A landscape with many valleys, sampled at points; each row gives a point and its height.
From any point a ball rolls to the lowest of the 4 points nearest to it. It stops when none of these is lower. Distance is the straight distance between rows; heights are no part of it.
(808): [118, 142, 106, 124, 155, 144, 105, 103]  (h 47.4)
(615): [121, 88, 83, 135, 189, 135, 154, 130]  (h 55.3)
(235): [132, 100, 97, 150, 159, 111, 81, 73]  (h 11.1)
(497): [122, 151, 145, 121, 126, 128, 158, 143]  (h 31.8)
(252): [148, 101, 121, 141, 111, 139, 126, 131]  (h 1.6)
(692): [149, 131, 140, 132, 114, 141, 111, 115]  (h 32.0)
(224): [125, 84, 85, 142, 177, 131, 136, 114]  (h 48.3)
(372): [142, 133, 137, 129, 115, 139, 133, 135]  (h 21.8)
(775): [94, 156, 132, 101, 138, 134, 144, 146]  (h 24.6)
(618): [125, 75, 104, 142, 155, 108, 86, 86]  (h 7.5)
(310): [136, 103, 111, 134, 143, 146, 145, 131]  (h 29.3)
(542): [156, 139, 154, 133, 98, 123, 136, 134]  (h 31.6)
(51): [116, 166, 152, 119, 123, 107, 180, 167]  (h 62.9)
(424): [90, 173, 123, 110, 134, 132, 89, 103]  (h 61.1)
(99): [133, 163, 164, 123, 100, 121, 125, 137]  (h 50.6)
(481): [113, 133, 114, 120, 160, 145, 159, 142]  (h 25.2)
(538): [130, 140, 108, 132, 151, 129, 88, 90]  (h 47.7)
(70): [97, 176, 150, 105, 89, 121, 112, 124]  (h 45.1)
(771): [148, 60, 142, 140, 99, 118, 93, 131]  (h 31.0)
(501): [75, 161, 119, 93, 134, 130, 149, 151]  (h 30.9)
(182): [147, 82, 121, 138, 126, 134, 167, 154]  (h 31.7)
(803): [129, 128, 123, 128, 153, 141, 158, 146]  (h 4.6)
(18): [102, 170, 149, 106, 104, 125, 124, 137]  (h 8.9)
(52): [136, 105, 104, 140, 150, 131, 97, 90]  (h 24.3)
(233): [111, 149, 131, 116, 135, 131, 166, 157]  (h 18.5)
(436): [169, 101, 144, 148, 111, 113, 180, 157]  (h 21.9)
(256): [147, 154, 169, 143, 103, 101, 171, 166]  (h 52.6)
(296): [164, 100, 147, 148, 104, 118, 159, 146]  (h 6.2)
(689): [151, 87, 130, 142, 102, 137, 89, 121]  (h 23.7)
(465): [158, 101, 143, 145, 93, 124, 106, 115]  (h 16.3)
(90): [141, 131, 145, 133, 126, 129, 159, 144]  (h 29.9)
(147): [140, 143, 135, 121, 127, 140, 121, 121]  (h 30.6)
(449): [114, 136, 105, 120, 171, 140, 119, 116]  (h 42.8)
(85): [131, 171, 168, 130, 94, 103, 142, 146]  (h 54.6)
(183): [105, 172, 131, 110, 111, 134, 102, 123]  (h 44.3)
(331): [97, 149, 135, 103, 142, 131, 168, 156]  (h 2.3)
(307): [134, 162, 163, 124, 83, 119, 116, 119]  (h 65.2)
(25): [122, 166, 151, 108, 102, 137, 109, 118]  (h 47.5)
(120): [92, 171, 133, 105, 125, 125, 134, 143]  (h 40.4)
(93): [140, 76, 103, 139, 135, 133, 121, 127]  (h 28.2)
(796): [138, 178, 178, 134, 88, 103, 124, 137]  (h 66.4)
(107): [148, 58, 136, 142, 108, 118, 141, 155]  (h 20.8)
(169): [125, 85, 98, 145, 166, 120, 102, 93]  (h 27.5)
(127): [133, 106, 100, 136, 160, 139, 130, 120]  (h 42.9)
(668): [90, 169, 129, 110, 128, 130, 104, 124]  (h 54.8)
(802): [165, 105, 141, 136, 103, 130, 138, 133]  (h 11.9)
(575): [163, 131, 144, 144, 91, 129, 101, 115]  (h 28.0)
(363): [117, 182, 172, 123, 75, 100, 119, 124]  (h 84.9)
(28): [140, 95, 114, 141, 126, 127, 83, 101]  (h 35.2)
(167): [145, 75, 128, 142, 110, 125, 128, 140]  (h 12.5)
(515): [145, 88, 114, 138, 120, 126, 102, 108]  (h 31.9)
(609): [134, 73, 90, 140, 170, 129, 134, 126]  (h 33.7)
(658): [130, 142, 119, 127, 131, 145, 100, 108]  (h 40.3)
(720): [163, 101, 143, 143, 99, 122, 126, 125]  (h 11.4)
(547): [138, 91, 105, 139, 146, 132, 105, 112]  (h 33.9)
(17): [79, 168, 117, 98, 144, 137, 122, 132]  (h 63.8)
(80): [89, 159, 102, 107, 163, 133, 145, 143]  (h 72.1)
(502): [103, 166, 154, 118, 106, 104, 160, 158]  (h 55.0)
(705): [71, 178, 113, 96, 129, 125, 104, 114]  (h 62.4)
(517): [133, 151, 136, 121, 124, 143, 93, 99]  (h 47.8)
(36): [105, 154, 109, 122, 157, 138, 111, 101]  (h 49.8)
(482): [131, 73, 102, 138, 150, 139, 143, 137]  (h 8.4)
(31): [125, 158, 138, 116, 119, 136, 137, 135]  (h 42.0)
(623): [134, 81, 93, 138, 158, 125, 114, 112]  (h 41.8)
(461): [107, 155, 131, 114, 133, 138, 130, 130]  (h 39.5)
(208): [126, 95, 96, 139, 178, 128, 119, 105]  (h 43.5)
(684): [130, 157, 153, 124, 109, 125, 146, 143]  (h 40.5)
(474): [119, 140, 110, 122, 159, 143, 134, 133]  (h 31.4)
(644): [158, 99, 131, 144, 119, 127, 159, 149]  (h 18.8)
(105): [143, 116, 127, 133, 126, 138, 129, 129]  (h 12.3)
(452): [155, 132, 148, 141, 126, 110, 186, 160]  (h 40.1)

For each start below, name the point where the ball stops.
(36) => (252)
(224) => (482)
(452) => (296)
(85) => (331)
(623) => (618)
(692) => (252)
(796) => (331)
(127) => (803)
(424) => (18)
(542) => (252)
(668) => (18)
(307) => (18)
(461) => (331)
(808) => (252)
(705) => (18)
(80) => (331)

For each start below, name every point that the ball comes to, in order.
(538) => (52) (235) (618)
(502) => (497) (233) (331)
(449) => (474) (803)
